Points on a hilly landscape, in no order, each with its height.
A climber steps from a point to the highest of its 3 nearest points, and stops where none of them is higher. Distance is the straight distance between rows; heights are no part of it.
<298> height 524: [143  83 130 185 127  83 138 144  45 161]
<728> height 580: [103 151  93  59 148 216 111 121 186 146]
<442> height 36: [176 113 121 177 132  94 116 125  90 159]
<499> height 654: [182 163  97 143 135 161 148  66 161 107]
<321> height 709: [209 158  84 170 140 154 152  49 126 124]
<672> height 494: [189 153 104 167 141 134 132  77 143 125]
<54> height 354: [109 137 136  98 118 134 120 140 154 114]
<567> height 335: [ 77 128 136  71 120 150 120 159 144 125]
<722> height 355: [ 58 123 136  59 120 154 129 164 135 129]
<129> height 155: [ 88 132 138  86 121 135 123 150 143 116]
<143> height 601: [148 147 129 124 132 129 116 114 164 115]
<93> height 230: [199 114 103 181 149 105 112 113  90 161]
<258> height 681: [111 148 107  69 143 187 111 125 180 126]
<386> height 197: [ 24  97 157 100 127 143 175 161 104  97]
<137> height 495: [112 131 144 116 116 114 125 143 138 115]
<516> height 663: [211 149  86 177 144 143 140  60 119 135]
<457> height 218: [ 49 105 156 111 116 127 159 161 107 101]
<176> height 319: [159 144 127 144 134 119 118 108 150 122]
<446> height 384: [147 133 134 142 127 108 119 123 138 125]
<311> height 471: [144 110 143 170 120  83 128 137  86 148]
<698> height 285: [196 135 106 180 146 112 118  98 115 145]
<104> height 321: [172 142 124 157 138 111 113 107 139 129]
<39> height 544: [102 141 125  70 128 162 112 144 166 119]
<448> height 449: [140 140 134 125 125 119 117 126 149 117]
<651> height 206: [ 39  98 160 118 120 124 173 160 100  96]
<216> height 274: [ 42 114 142  71 116 148 139 166 125 121]
<414> height 612: [121 145 125  97 131 147 111 131 166 111]
<755> height 653: [ 91 110 160 140 107  91 153 146 101 116]
<33> height 664: [103 116 158 135 108  95 136 148 108 121]
<760> height 630: [ 91 141 113  61 138 184 110 143 171 140]
<287> height 496: [127 120 150 155 114  91 132 140 102 131]
<424> height 611: [129 144 133 102 132 139 113 128 166 112]
<762> height 259: [204 130  98 184 150 121 117  91 114 149]
<264> height 530: [157  73 120 187 125  84 133 151  39 166]
<120> height 195: [ 62 106 166 132 110 110 163 152 100 101]
<695> height 333: [197 139 104 179 148 126 124  83 126 138]
<224> height 507: [112 101 156 174 113  84 148 144  78 137]
<588> height 578: [ 78 136 113  48 138 191 106 147 168 155]
<42> height 584: [ 88 101 163 156 112  93 162 143  85 115]
<135> height 205: [163 119 131 172 130  92 116 124 101 148]
<339> height 638: [ 95 122 153 121 112 106 135 151 120 110]
<21> height 693: [139 155 114  97 139 166 120 110 180 106]
<461> height 696: [128 151 107  84 139 177 117 114 183 112]
<75> height 156: [ 60 116 148  80 113 135 136 166 128 112]
<91> height 350: [153 123 137 165 125  90 123 128 106 141]
<624> height 346: [189  98 104 184 142  95 109 132  67 167]
<521> height 535: [156  99 131 181 125  83 122 137  69 163]
<601> height 635: [183 161 105 144 136 151 137  76 156 111]
<81> height 297: [159 131 134 159 130 100 118 121 121 136]
<23> height 358: [179 146 115 155 141 124 121  98 149 122]
<574> height 527: [ 61 129 125  54 127 176 116 161 155 150]
<113> height 481: [ 71 128 125  59 126 163 115 158 153 135]
<731> height 537: [ 77 118 154 109 105 116 143 154 119 109]
<577> height 671: [140 148 124 110 132 146 113 120 173 110]
<631> height 229: [ 80 128 145  90 113 128 126 157 133 112]
<167> height 243: [ 40 109 153  84 115 142 156 163 115 114]
<217> height 683: [167  88 118 185 129  85 126 142  66 168]
<610> height 519: [178  82 108 187 134  92 115 142  52 169]
<400> height 734: [ 86 143 100  47 149 218 107 129 181 163]
<578> height 581: [111 125 148 116 112 108 128 142 131 112]
<655> height 500: [124 107 150 163 114  82 139 138  84 137]
<661> height 305: [185 139 119 170 140 110 117 104 126 135]
<198> height 484: [132 134 145 134 117 104 125 136 137 124]
<68> height 674: [200 160  94 163 138 150 145  61 144 122]
<455> height 685: [149 160 105 100 137 180 129  93 181 102]
<273> height 669: [164 161 110 124 139 158 135  85 173 105]
<341> height 680: [124 144 139 114 123 125 118 135 152 117]
<563> height 533: [123 131 150 132 114 101 123 143 126 121]

For each start below, name the point where the climber stops.
<129>: <341>
<760>: <461>
<81>: <33>
<23>: <321>
<661>: <321>
<563>: <33>
<651>: <400>
<273>: <461>
<386>: <400>
<176>: <33>
<120>: <33>
